Points on a hilly landscape, in no order, each with its height.
From any point a ball rolls to the lowest of the 2 points nearest to it. It stops when none of these is lower. Distance is the straight distance between rows; heights are no part of it.
Vufa height 455: [-5,23,-29,9,-8,36,7,-24,-15,-10,-15,-6,-7,-29,-20,17,31,-23,-13,-8,-14,28,-10,26,-1,54,30,50,-36,5,-26,-18,-14,-8,51,14,12,-32,-7,-6,0,9]
Dozif height 348: [-21,-44,-16,17,-45,6,-24,53,26,-4,40,-22,-33,11,-17,20,16,-21,22,-19,-22,18,-55,-10,-44,-4,37,28,4,18,-18,0,6,49,-48,10,11,1,37,14,42,-40]
rimaf height 226: [-53,-17,-20,-39,-23,-64,42,34,-6,-18,-5,17,-29,-12,21,11,-41,51,29,-19,9,-19,-4,-30,35,-15,-22,-36,-39,-39,41,53,26,11,-10,-10,10,1,-7,-28,-24,21]
Zon height 534: [23,15,24,-36,38,0,-46,11,-33,-12,-43,-3,0,-3,12,23,-32,33,24,-10,9,15,34,-6,-9,-18,-53,-20,-21,-7,1,18,34,-44,49,25,-12,21,-21,-50,-15,30]
Bez height 29: [50,24,-59,-4,31,42,-7,-59,-32,-38,-34,-20,-33,-25,10,67,-8,-4,-15,-11,26,44,8,26,1,24,15,52,-33,-22,2,-13,-44,-30,59,34,51,-19,0,-39,-10,13]
Lev height 729: [6,2,23,-35,33,20,-36,19,23,7,-23,8,-14,-51,20,-14,-20,-17,-28,5,64,-22,3,0,10,22,-18,-47,16,6,-25,-7,28,-19,25,13,0,13,9,-51,-45,4]
nifo height 240: [21,-27,-4,21,-9,17,9,-14,10,20,-6,-34,-6,-27,-31,0,40,-19,1,-6,-35,-35,-17,-42,11,-30,8,28,2,-2,12,-4,28,24,23,4,10,-50,-9,38,39,-33]
ruk height 230: [-4,30,-7,-53,12,-25,-12,6,-33,-14,8,22,8,42,7,32,-10,44,30,-15,-25,31,18,32,-13,-8,-1,4,-6,-7,10,16,3,-1,-19,-4,-20,18,16,4,11,6]
Delo height 349: [-21,16,1,-54,32,-17,-16,11,-1,-29,-17,17,2,-8,16,13,-33,13,5,-21,24,9,3,30,-8,-4,-13,-45,2,-11,-27,4,13,-3,5,6,-7,39,1,-58,-31,19]
kevag height 515: [24,33,-39,-50,49,-5,-13,-34,-73,-33,-32,-31,-21,-31,-10,71,-7,10,25,-29,1,25,0,-22,-7,-29,-66,-36,-5,-22,-10,15,41,-16,69,66,33,27,-23,-79,-15,38]
popig height 386: [-42,-2,-21,-9,-47,-39,54,16,-38,-9,-3,7,0,-15,-10,-15,1,16,26,0,-6,-18,13,-12,31,10,-9,-7,-46,-12,32,46,12,-19,28,7,37,-19,-14,-27,-10,47]
rabak height 338: [-7,6,-7,-23,-10,-30,38,-1,-57,-2,-23,-12,-1,-6,-23,11,17,21,38,-13,-35,-24,24,-26,22,-27,-40,-14,-41,-15,31,47,47,-10,54,17,27,-14,-22,-28,20,29]
nuvis height 300: [-41,-1,37,18,-28,13,-38,46,-19,32,11,-45,5,6,-44,17,39,-37,27,-14,-50,-2,-26,-43,-42,-33,-26,-27,33,15,-30,-6,48,2,14,13,-27,22,7,8,54,-16]
tem height 270: [20,-23,15,19,17,41,-59,15,26,-18,-41,-38,-33,-21,-11,13,-15,-3,16,3,53,-3,-2,-34,-49,-25,-16,-4,-14,-3,-25,2,18,-15,25,45,-8,5,-3,-55,-11,-21]
gugi height 628: [-34,3,39,-8,-2,4,-4,3,25,14,43,31,35,25,36,-31,-10,11,-31,12,-1,13,5,46,-17,21,22,-13,40,23,9,-29,-20,18,-85,-54,-33,28,37,47,5,0]
nefir height 442: [-60,-5,36,5,-31,-10,-3,45,-18,37,59,-28,45,3,-8,10,33,-48,-2,-30,-82,3,-51,-10,-14,-28,-20,-72,76,27,-46,-35,48,38,-50,-31,-52,40,31,16,42,2]
Mafo height 406: [-16,-5,40,-35,17,-53,19,36,-7,-5,-23,33,5,-2,22,-20,-62,72,-12,1,47,-5,45,2,31,-10,-43,-49,-32,-13,47,35,4,-20,-28,-21,-26,23,-10,-35,-71,49]
Pon height 329: [-15,-22,55,29,-20,-15,10,32,19,25,2,14,34,-3,15,-54,-36,48,-21,59,36,-51,31,-16,32,-12,-21,-5,12,13,66,12,-6,-32,-56,-53,-17,-10,16,33,-35,22]
ketom height 613: [9,-1,-20,22,-22,23,24,-29,67,2,31,15,-14,0,23,-30,5,-48,-57,26,25,-9,-29,-8,24,62,46,19,14,9,-17,-41,-34,24,-11,-11,44,-32,0,43,-12,-10]
Vefe height 583: [16,25,25,53,-22,16,4,-31,-27,55,37,-19,63,24,-24,-13,18,-4,-6,0,-76,59,6,48,-33,40,33,36,26,32,-11,-33,-22,6,-53,-41,-32,-22,-2,87,35,19]
Zoz height 651: [-10,-10,13,12,-18,16,-16,17,38,26,69,15,25,18,16,-17,-4,-17,-31,17,-10,20,-35,32,-57,36,36,-20,44,27,-25,-50,-12,34,-74,-27,-23,22,26,55,22,-23]
nibim height 556: [-17,21,14,-11,11,0,-52,27,-3,13,-4,-35,-6,-8,-22,10,31,-61,24,-43,-25,2,-31,-12,-24,-48,-36,-55,48,1,-79,-18,47,11,31,48,-42,43,4,-49,8,-33]
moval height 253: [9,-12,4,25,-4,-6,9,-11,40,-24,-6,20,-18,-22,13,-18,-19,0,-35,57,47,-38,15,-23,39,16,21,49,-27,4,14,6,-25,-21,8,-19,36,-29,4,15,-20,3]
kuli height 646: [10,12,-25,-27,22,-19,32,-43,-5,-6,-22,36,6,4,18,-7,-9,25,-15,14,17,-10,21,14,48,1,-1,-7,-17,-13,28,6,-21,-7,-10,-18,-1,-13,-13,23,-22,-3]
Bozup height 566: [38,-4,-4,58,-26,27,19,-32,26,11,44,-2,-4,28,5,-10,7,-36,-45,15,-25,38,-18,35,8,59,57,68,-12,10,-24,-44,-65,14,-19,-38,30,-25,2,80,11,1]
Feg height 567: [-10,-9,40,25,-4,48,-58,42,-8,11,-24,-57,-18,-31,-36,-11,30,-38,21,-11,7,-12,-13,-46,-60,-35,-41,-39,9,-4,-54,0,49,-25,53,47,-21,14,-16,-71,5,-21]
buv height 332: [-1,-19,7,-17,-1,-12,-51,36,11,-27,-40,-18,-34,0,-10,24,-39,14,27,-11,38,-1,-9,-11,-38,-19,-21,1,-26,-14,-20,30,22,-6,-14,22,4,15,8,-48,-11,-7]
goni height 298: [-37,-18,-4,14,-38,-56,74,5,-20,22,38,41,9,43,32,-27,31,42,-7,18,-13,-9,13,-3,38,-5,30,-4,8,16,83,16,-47,30,-87,-61,-41,-11,21,54,6,16]
Deg height 728: [23,17,28,-8,35,14,-61,-17,20,28,14,0,21,33,17,4,-5,-16,3,0,-9,11,-13,13,-30,-10,6,-23,64,14,-39,-43,0,15,-47,-16,-50,23,5,40,13,-33]
tifo height 770: [-11,-33,32,7,-7,-17,-24,37,17,-20,-36,-8,-23,-42,-15,-3,-50,33,-3,11,53,-29,23,-29,2,13,-45,-10,-42,-8,6,39,32,-32,29,11,20,-4,-17,-64,-43,37]
Vad height 341: [-2,-31,1,24,-31,9,2,10,93,14,61,11,-31,20,47,-31,6,-25,-45,45,43,-25,-47,-38,10,21,20,-1,22,6,2,-15,-18,44,-40,-17,35,4,15,50,-2,-47]
Maza height 343: [1,55,5,-17,8,11,-10,-18,-30,4,-8,17,37,22,14,-8,4,12,4,-19,-33,40,31,76,-15,25,31,11,8,16,-1,-25,-36,-19,-16,-23,-27,14,5,9,13,8]
digut height 703: [4,1,-21,-22,43,26,-7,-38,28,-14,-10,9,-6,-43,22,-5,6,-29,-30,1,37,-9,-12,4,18,28,-13,-17,15,-1,-28,-31,6,5,41,22,6,-4,-6,-22,-31,-2]
gebi height 352: [-13,56,0,1,-11,-20,35,-12,-69,45,19,-2,58,43,-16,3,35,9,17,-17,-92,33,24,30,10,2,12,-4,32,29,8,5,-8,9,-14,-14,-42,15,-16,38,29,0]
vab height 426: [26,-14,-18,23,3,36,-54,12,-1,-37,-22,-25,-50,21,-34,49,4,-24,50,-4,6,40,-20,7,-47,-12,26,50,-25,-21,-22,12,-15,-7,-5,44,11,-2,25,-31,29,-33]
tuli height 656: [23,-5,-18,-14,20,18,1,-38,64,-13,24,30,-25,41,50,-14,6,-36,-39,19,50,27,-28,22,1,47,25,2,21,-12,-14,-22,-35,42,-31,0,32,23,-4,27,-23,-31]
Kize height 448: [-12,-25,47,-32,21,-43,-25,36,-3,-7,-25,9,-1,9,11,12,-44,69,10,-7,23,-19,28,-17,-1,-25,-54,-45,-8,-10,25,36,41,-19,-15,-7,-35,31,-5,-39,-34,16]
Tefal height 565: [23,-32,-37,39,-21,30,-11,-10,69,-28,7,-17,-70,0,15,-8,14,-63,-10,20,56,-4,-39,-30,-2,21,33,46,-8,-13,-27,-6,-28,33,-1,40,58,-14,-2,18,-3,-52]
lol height 786: [13,-32,16,17,10,-10,-9,4,8,-50,-54,-5,-33,-51,-13,-6,-65,23,-4,18,54,-24,26,-47,7,-9,-31,29,-57,-12,28,37,6,-43,33,5,52,-23,-14,-41,-32,24]
vul height 561: [6,13,0,25,-11,3,10,-8,-14,38,14,-8,28,37,-14,-7,28,-5,-1,-4,-61,28,-1,20,0,16,26,36,7,32,12,-22,-11,10,-25,-30,-22,-25,7,73,35,-1]
Gemo height 340: [-16,-6,-1,20,-37,-35,72,-8,-28,34,20,41,36,16,14,-60,14,41,-9,34,12,-32,38,2,53,-9,26,-1,-3,23,75,22,-63,-4,-57,-55,-48,-36,11,23,-21,26]
Sulob height 369: [-16,-8,35,-8,8,-42,18,35,8,2,-8,48,12,4,24,-38,-51,43,-16,30,56,-31,44,4,48,-5,-18,-16,-12,-7,44,20,-26,-25,-38,-43,-11,5,3,-6,-47,24]
Ran height 289: [-10,38,4,-68,48,-33,-8,-9,-14,-23,0,42,32,10,40,2,-27,37,-5,-17,-3,20,24,60,-3,-8,-14,-59,16,-3,1,7,-7,-10,-23,-9,-33,45,-1,-15,-29,-5]
ribud height 283: [8,-2,4,1,-9,-24,68,-18,-44,45,-17,18,51,1,-18,-40,24,41,12,18,-16,-63,67,-13,53,-48,-20,-12,0,0,66,22,17,-6,11,-11,-44,-37,-13,13,12,16]
famol height 354: [-55,-34,28,12,-31,-22,-20,53,5,32,12,-48,-3,-7,-18,3,26,-10,37,-23,-24,-23,-44,-47,-15,-45,-33,-38,44,4,-8,9,61,27,-18,-7,-38,11,18,17,33,-27]
gapuf height 702: [0,14,18,-37,43,-7,-38,4,43,-4,34,29,16,42,39,-4,-6,-10,-14,-15,6,23,-23,43,-37,8,2,-46,65,19,-28,-18,-17,41,-68,-16,-37,51,24,26,-8,-40]
kifo height 405: [-8,9,-3,-58,43,-8,-29,6,-23,-33,-25,6,-22,-35,19,36,-43,15,12,-38,21,3,-5,4,-8,-5,-54,-68,-3,-36,-33,16,47,-24,35,41,2,54,-15,-88,-51,28]
pov height 166: [-20,-7,-7,-36,-5,-30,1,24,2,-38,12,21,-8,43,29,27,-32,57,17,-6,12,23,-2,29,-8,-10,16,11,-14,-12,17,23,-20,15,-61,-25,-1,31,20,-1,2,13]
bav height 290: [-4,-28,29,42,-25,-21,30,10,40,0,-4,26,7,-20,4,-53,-39,17,-37,53,54,-48,35,-34,53,-4,-1,19,-17,6,37,10,-22,-33,-15,-33,26,-33,5,18,-34,9]
Koz height 518: [-21,14,9,-12,12,-27,-28,37,-4,25,12,-23,38,6,-1,7,34,-49,12,-34,-39,-5,-34,-8,5,-32,-30,-55,67,10,-61,-24,51,9,5,4,-41,44,8,-15,17,-13]
vobur height 621: [35,16,-35,-17,49,-9,42,-63,-20,-15,-34,47,4,-28,16,7,-29,33,-17,20,47,-10,32,8,46,-16,-10,7,-23,-32,42,-4,-29,-25,36,-6,42,-26,-28,5,-51,30]
nukel height 605: [-5,22,31,8,-24,4,11,-16,-5,35,42,14,59,17,3,-28,0,-3,-28,0,-40,42,20,62,-36,41,41,8,29,40,3,-35,-23,-1,-70,-51,-30,16,15,71,25,9]
kisud height 802: [24,-23,7,-2,40,-8,6,-21,-19,-19,-54,16,6,-47,-10,0,-39,40,-6,10,38,-41,55,-38,23,-46,-57,10,-35,-32,48,22,16,-38,54,4,41,-31,-28,-34,-24,32]
moguv height 198: [13,2,-33,-2,8,1,4,-30,25,-39,-31,23,-38,-11,15,17,-28,2,-11,16,53,-9,-5,-9,35,22,11,45,-44,-20,5,7,-34,-15,19,15,56,-9,-6,-15,-41,11]
lafi height 342: [12,28,7,-34,5,-56,47,-7,-74,16,-2,22,38,39,7,4,15,69,41,-11,-35,-6,59,16,31,-51,-24,-29,-2,3,56,32,-3,-17,-11,-13,-40,11,-12,-5,3,19]
gab height 681: [16,3,-26,-27,30,22,-23,-21,55,-10,0,22,-28,-17,30,-3,-10,-32,-25,17,72,11,-29,15,0,52,18,-12,15,-1,-30,-13,-18,21,10,17,24,17,-1,-18,-34,-13]
nasar height 301: [-16,-22,-4,-11,-18,-1,-6,24,30,1,30,-13,-11,21,7,22,11,-21,15,-4,-15,-1,-53,-16,-2,-5,11,-8,29,3,-5,-11,16,50,-28,3,-10,6,16,27,23,-50]
fes height 204: [33,-24,-8,20,21,32,-38,-8,19,-23,-39,-32,-36,-26,-16,13,8,-16,6,17,43,-7,5,-16,-25,-19,-5,39,-26,-11,1,-1,-5,-18,31,22,26,-24,-3,-19,-2,-23]
magit height 385: [-12,16,-1,-11,-24,0,5,14,-12,-4,7,6,23,14,4,6,6,8,2,9,-14,27,10,42,-17,29,46,32,-20,18,4,3,-25,-14,-25,-25,7,0,9,12,0,9]
gaf height 382: [10,-27,-13,4,-1,3,-40,21,28,-45,-12,-3,-61,22,1,27,-31,2,28,-7,26,24,-13,7,-40,-9,21,32,-40,-24,-9,15,-21,-2,-17,19,12,19,10,-25,-2,-26]
lugu height 533: [33,-28,-58,13,-10,13,2,-28,44,-58,-12,3,-90,20,21,23,-14,-31,-8,13,58,5,-30,-29,6,1,19,55,-44,-28,10,24,-38,29,9,30,83,-7,-4,6,-6,-31]
Lopi height 541: [27,25,-37,-11,-5,22,26,-39,-63,-33,-30,-29,-20,-8,-28,52,3,10,35,-23,-36,28,29,9,-3,4,-18,46,-60,-25,17,17,7,-52,83,43,44,-18,-18,-31,13,40]
gagiz height 468: [23,-9,-46,13,1,22,10,-28,6,-23,-24,-10,-35,8,-9,31,10,-15,13,2,-10,15,-13,14,-3,-4,35,78,-41,-14,11,1,-41,0,16,-6,36,-35,5,26,13,-19]
fud height 675: [-2,-3,14,-4,17,0,-20,4,37,28,86,3,28,37,22,-16,-10,-31,-27,-19,-14,10,-57,19,-44,16,4,-55,98,24,-31,-45,1,47,-88,-22,-42,48,25,38,11,-27]
Kefav height 453: [-14,-7,43,-20,-18,7,-32,67,-12,-12,1,21,35,-5,-8,-24,-31,23,-4,8,15,8,31,34,-36,24,6,-12,-23,28,-3,12,-6,-39,-8,-9,-13,35,17,-54,-2,53]
Mebi height 303: [2,-36,-7,23,-14,-18,31,-6,60,9,39,27,-23,30,45,-28,-2,0,-34,49,45,-28,-23,-35,28,6,10,10,15,-11,35,10,-31,33,-63,-40,20,-3,7,60,-9,-23]
Ruma height 669: [-20,22,-13,-24,8,-21,56,-36,-4,9,17,46,17,6,42,-30,0,25,-17,-2,1,7,17,42,37,32,34,-1,6,-1,24,-17,-46,5,-35,-39,-4,-7,-5,31,-16,2]
lakup height 753: [45,19,-3,-6,55,9,-24,-55,12,28,-10,2,28,28,-6,17,19,1,-7,-1,-19,8,-9,6,10,-28,-9,6,54,7,-16,-22,-14,16,-19,-12,-33,-10,-5,63,14,-51]
pav height 543: [22,6,-7,42,-25,43,-12,-4,43,4,25,2,-4,1,-3,-14,9,-44,-18,17,9,30,-25,43,-23,65,71,46,-1,25,-41,-46,-44,6,-10,-1,23,-6,17,31,7,-3]
Rasep height 282: [-25,-10,-11,-38,-3,-43,20,14,-35,-22,-19,-3,-17,-2,1,23,-24,49,44,-28,-6,-18,-1,-24,22,-18,-43,-33,-20,-19,12,36,44,-6,28,14,3,8,-14,-44,-12,14]
zosok height 430: [-1,4,-32,-3,-9,0,-4,4,-17,-8,-8,-13,-9,23,-26,42,24,-9,29,-14,-47,27,-10,13,-9,12,35,42,-17,-8,-13,-4,-17,16,6,9,15,-13,-4,11,46,-18]
Buza height 291: [2,49,2,-40,20,-28,-10,-29,-22,-14,17,21,28,50,23,29,-3,34,20,-25,-49,48,24,67,-14,-1,15,11,37,14,18,2,-31,2,-46,-18,-25,27,11,26,16,-15]
pef height 463: [4,2,-9,-31,39,-6,-33,3,-42,-27,-35,-27,-47,-34,-11,46,-29,-11,31,-46,13,14,-18,-40,-29,-22,-70,-50,-9,-29,-30,27,54,-17,69,75,19,33,-19,-105,-32,24]
begu height 167: [-37,-30,-11,4,-23,-79,44,29,6,-39,-1,34,-51,-11,18,2,-61,68,8,3,47,-23,1,-52,31,-9,-8,-6,-43,-46,48,69,-13,12,-41,-19,36,-12,-16,-20,-53,20]
muti height 773: [36,0,-5,0,27,21,1,-33,25,16,-3,12,6,6,19,-7,10,-4,-28,33,4,-13,2,-21,26,-1,0,8,17,7,14,-24,-11,15,-4,-28,-5,-30,11,58,2,-29]
sadu height 288: [-35,14,-12,-47,-12,-68,49,5,-52,0,14,35,21,32,13,6,-15,76,27,-4,-1,15,41,29,25,-24,-10,-31,-25,-13,51,40,-25,-6,-40,-28,-44,12,2,-21,-21,40]
med height 422: [-34,14,-20,-8,-25,1,31,6,-32,-9,-16,1,12,-26,-18,-7,25,-9,6,-3,-9,4,19,12,14,30,22,20,-38,1,-8,1,9,-11,54,5,28,-27,-7,-22,-1,41]
duk height 392: [5,-8,-23,23,-27,25,-34,6,17,-14,9,-17,-36,35,-35,38,14,-36,27,-18,-19,51,-42,19,-42,1,55,39,-13,2,-30,-7,-25,29,-19,21,7,2,32,12,43,-46]
gepin height 99: [-12,-13,19,35,-43,19,16,-2,-19,24,-12,-30,18,-31,-47,-31,48,-17,-10,15,-39,-61,9,-51,7,-20,-32,4,-12,7,7,15,52,-14,75,14,12,-46,-31,22,50,3]
Dopa height 506: [30,33,-23,-1,16,37,-11,-32,-48,-11,-24,-24,-3,8,-14,52,19,0,24,-11,-38,38,12,28,-23,-7,2,38,-28,-3,-9,4,-2,-26,64,32,25,1,-9,-27,22,8]
Kinom height 817: [29,-19,3,24,27,-9,40,-31,-11,7,-47,36,19,-52,-14,-35,-35,30,-20,20,31,-65,61,-19,58,-33,-32,9,-30,-14,59,9,2,-41,54,-4,18,-42,-23,5,-35,37]
dasim height 173: [-5,2,-8,11,3,-4,36,-7,-31,31,-15,-31,20,-24,-44,-5,55,-6,10,-23,-69,-38,-2,-49,26,-40,-26,3,7,-11,9,9,53,12,58,8,18,-44,-24,17,52,-13]
Kimut height 596: [29,7,-49,-3,31,6,40,-61,-36,-29,-40,8,-22,-56,-16,17,-23,17,-12,1,36,-17,33,-18,41,1,-10,35,-48,-31,46,-5,-18,-35,70,18,69,-42,-28,-25,-48,46]
vokav height 381: [1,-27,6,9,-23,19,-6,17,84,9,80,16,-20,23,44,-37,-15,-36,-51,25,44,-14,-42,6,-31,52,25,-27,46,8,-21,-31,-17,53,-62,-15,14,36,9,13,-11,-31]
Mamuk height 572: [15,5,-34,14,-1,14,39,-41,-43,-46,-36,-21,-23,-40,-31,15,-4,12,-1,-1,4,-9,28,-10,10,7,-20,55,-74,-37,27,22,3,-45,86,19,72,-44,-22,-27,-14,50]
mepif height 492: [12,4,61,-28,19,-17,-47,46,-27,-5,-31,-4,19,21,-1,10,-29,36,24,-1,-3,3,46,-2,-13,-33,-69,-53,13,3,4,19,41,-26,21,7,-50,49,-6,-41,-3,29]
vivot height 164: [1,-8,34,23,-21,8,42,9,-21,28,-27,-22,36,-33,-31,-48,16,0,-10,22,-24,-62,44,-31,13,-34,-30,20,-24,6,28,9,31,-30,57,0,-1,-30,-23,-1,21,23]
guti height 789: [36,1,-24,21,9,15,31,-58,15,12,-7,14,8,12,26,-16,14,-8,-24,13,-16,-1,8,23,35,22,29,48,1,1,9,-30,-33,1,-12,-14,10,-33,-13,59,3,-12]
kef height 250: [-21,-42,-5,14,-31,-31,60,6,13,17,27,8,5,28,15,-9,26,24,-7,15,-13,-32,-13,-37,46,-20,31,8,4,2,67,20,-12,42,-59,-53,-1,-31,13,59,20,-13]
gemu height 517: [-10,-10,-12,0,14,17,-50,19,27,14,10,-40,-14,-19,-6,4,19,-46,14,-18,8,-13,-45,-27,-34,-8,-1,-47,40,5,-68,-23,42,15,8,32,-26,16,7,-33,-3,-48]
pegar height 804: [49,-7,-33,58,16,47,28,-60,29,13,1,-14,3,-21,-3,-9,26,-37,-45,19,-18,-3,-8,0,28,33,34,72,-7,-1,-13,-46,-29,11,29,-2,33,-52,-17,61,13,-18]
Nok height 238: [-8,29,10,18,-15,6,-26,9,-33,33,9,-34,37,23,-43,20,42,-31,34,-20,-79,14,-13,-26,-12,-36,-15,8,27,12,-25,8,37,2,15,3,-31,-1,-6,22,55,-19]
mugor height 299: [8,35,13,31,-15,-6,10,-18,-56,60,19,-25,54,22,-59,2,55,0,18,-20,-115,34,15,-9,1,-6,-3,8,32,25,-17,-4,25,15,10,-15,-40,-4,-17,54,61,-4]
Pob height 224: [-40,32,16,-63,14,-60,28,14,-38,-12,17,58,41,25,29,-25,-30,57,8,-21,-5,12,47,67,1,6,-14,-52,10,-6,31,19,-17,-4,-42,-28,-43,48,1,-36,-23,15]
disal height 569: [37,1,-6,-21,37,24,-44,-16,-23,-20,-33,-12,-21,-24,-6,30,-9,9,0,-8,31,6,35,-6,-9,3,-26,-1,-24,-14,-10,10,14,-28,55,44,10,5,0,-51,-20,29]
vuz height 634: [3,16,-31,-5,4,0,43,-39,60,1,40,53,-11,18,41,-35,4,-23,-52,25,24,16,-14,32,26,67,41,-2,15,3,-13,-24,-50,47,-22,-28,38,12,-7,47,-11,-19]
rir height 129: [44,2,-36,34,20,62,-28,-36,0,-41,-50,-22,-51,-34,-22,32,11,-40,-11,7,29,15,-5,5,-13,2,19,64,-47,-15,-3,-24,-31,-34,51,45,42,-38,-3,-35,-6,-4]
ramu height 538: [18,8,10,47,-27,27,11,-11,-19,34,-3,-21,26,8,-46,7,37,-15,17,4,-71,25,2,10,-16,-2,28,47,-16,17,-11,-18,3,1,23,-11,-10,-41,-13,49,49,1]
Gon height 333: [-27,3,14,-7,-12,-35,59,-7,-55,41,1,31,47,24,5,-31,24,44,10,-1,-35,-30,42,13,33,-17,-4,-18,10,21,51,18,-4,1,-20,-32,-41,-7,-3,18,3,33]
kopa height 513: [18,-6,-7,73,-31,45,6,-12,7,20,-9,-43,-13,-15,-45,0,22,-36,-6,-4,-51,18,-14,4,-14,19,36,84,-32,7,-24,-17,-28,-3,31,4,24,-62,2,51,44,-7]
nuvif height 344: [-16,47,13,-6,23,-25,-17,-22,-47,9,35,-1,44,54,-13,19,19,16,24,-18,-84,60,12,42,-18,-9,10,-3,53,29,-7,1,-6,14,-41,-20,-44,31,1,41,40,-8]
Veg height 223: [9,11,26,3,0,5,26,-14,-32,46,-14,-4,51,-3,-27,-31,36,12,-2,10,-38,-38,34,-17,26,-36,-21,-9,18,16,20,4,31,-20,41,-4,-30,-35,-10,36,25,13]
Figi height 248: [-16,-15,-9,12,-24,3,-6,6,5,32,19,-21,13,-7,-12,8,37,-16,11,-1,-34,-20,-35,-39,2,-7,6,-16,18,6,-13,-8,30,17,-9,-3,-7,-31,9,36,33,-28]
ged height 487: [25,11,-12,53,-9,61,6,-26,15,4,-12,-33,-10,-50,-42,10,40,-38,-10,-5,-21,10,-26,-7,-16,22,34,56,-17,8,-16,-31,-11,-5,66,25,16,-51,-7,10,24,-12]
vukos height 528: [-10,-3,63,17,-12,41,-66,67,6,22,6,-28,9,-9,-23,-22,8,-30,19,-2,8,-2,-3,-19,-62,-17,-31,-42,29,23,-56,6,43,-22,24,44,-44,39,7,-54,11,5]
vivil height 126: [22,19,-61,-24,37,6,9,-53,-27,-55,-19,4,-41,-21,21,36,-23,8,-3,-13,31,12,-3,13,25,30,12,12,-45,-28,7,8,-16,-23,32,26,59,-8,-11,-36,-20,17]
Toted height 477: [-9,-18,4,-6,19,26,-41,34,51,-1,7,-32,-24,-29,19,-10,-11,-53,7,-22,57,-12,-61,1,-34,-4,6,-64,41,-2,-69,-27,22,27,-7,52,-37,40,10,-52,-36,-44]
liv height 403: [-51,-25,19,14,-32,-16,-24,53,27,25,55,-31,6,-10,-7,15,16,-48,9,-25,-38,-4,-71,-16,-25,-23,1,-58,55,10,-41,-28,44,45,-35,-2,-33,21,35,6,39,-28]
navom height 489: [-7,0,53,-11,-8,25,-54,62,1,-2,-8,-3,15,-2,-10,-15,-8,-3,10,-9,0,11,32,10,-57,5,-13,-16,4,14,-23,-1,35,-29,16,9,-28,47,13,-65,11,20]
timi height 592: [22,-25,-19,33,-24,38,-2,-19,59,16,17,-21,-23,-14,3,-10,26,-57,-31,21,33,-13,-50,-31,0,39,29,11,8,13,-38,-29,-11,31,-2,4,40,-32,7,30,3,-38]
bug height 428: [8,-19,12,2,5,17,-32,31,83,5,41,-11,-24,7,32,-10,-18,-40,-20,11,72,-1,-48,1,-42,8,17,-43,53,0,-42,-25,-1,47,-44,18,-19,48,17,-17,-20,-46]
Tika height 597: [-7,9,33,-6,26,14,-59,43,4,-16,-23,-45,-7,-16,-11,8,1,-51,17,-28,-3,-17,-21,-32,-32,-48,-59,-68,31,-8,-65,0,53,-16,61,70,-39,54,-25,-82,-9,2]
vosis height 501: [30,-12,-55,-16,3,-1,4,-19,27,-36,6,12,-50,34,30,19,-6,-2,-2,8,10,5,-23,-2,23,14,19,46,-25,-19,17,7,-40,27,-14,-3,56,-3,10,35,10,-31]
linu height 751: [-11,-21,43,-7,23,-7,-25,25,30,0,-35,17,-5,-49,12,-40,-52,22,-20,21,75,-52,6,-35,38,8,-43,-41,-9,-1,5,8,30,-36,26,12,10,6,-11,-47,-59,19]
num height 419: [-31,0,27,-4,-25,-14,9,45,-13,-2,11,25,25,-2,7,-21,-12,32,-1,18,12,-8,28,20,4,26,18,14,-29,22,29,15,-16,-29,-28,-34,-4,4,14,-12,-9,44]
vof height 469: [19,18,-18,-5,-9,31,-33,3,-32,-30,-27,-35,-40,7,-46,40,16,-12,49,-25,-12,32,1,7,-37,-16,13,30,-33,-15,-21,26,17,-18,40,43,17,-6,0,-48,29,-4]
Tonef height 380: [-50,21,5,7,-39,-35,81,-13,-49,47,24,48,65,4,12,-71,24,30,-11,1,-21,-26,31,20,41,6,13,-51,24,28,52,9,-35,24,-54,-51,-58,-18,3,24,4,36]
gozil height 479: [-47,15,15,-6,-3,-42,17,30,-25,31,31,-1,65,4,-2,-19,26,-30,8,-32,-73,-5,-15,9,16,-22,-27,-79,77,25,-44,-23,42,21,-37,-29,-53,43,13,11,20,3]
revi height 516: [31,3,-16,44,-14,82,-16,-15,30,-1,4,-32,-15,-19,-30,-4,22,-63,-21,2,7,40,-23,24,-39,34,53,63,-13,11,-45,-41,-35,-6,32,43,16,-35,8,8,13,-12]
tafi height 102: [-30,-28,-2,-16,-17,-50,13,53,28,-38,16,27,-34,19,24,3,-41,60,0,11,40,-4,-11,-13,7,-2,10,10,-29,-21,37,40,-6,10,-58,-25,12,29,3,-14,-32,0]

Call two points neighbours if one is among the 2 nearest of the other. Go from one point of each pair to the other, from neighbour to neighbour, staying as low as possible. Name the highest point that can't be avoided.
kef, tafi: nibim
Nok, tafi: gebi
gepin, kef: Tonef
gepin, Pob: lafi

For each start below, name the point where the ball stops.
navom: tafi
Vufa: tafi
muti: ged
vobur: Bez
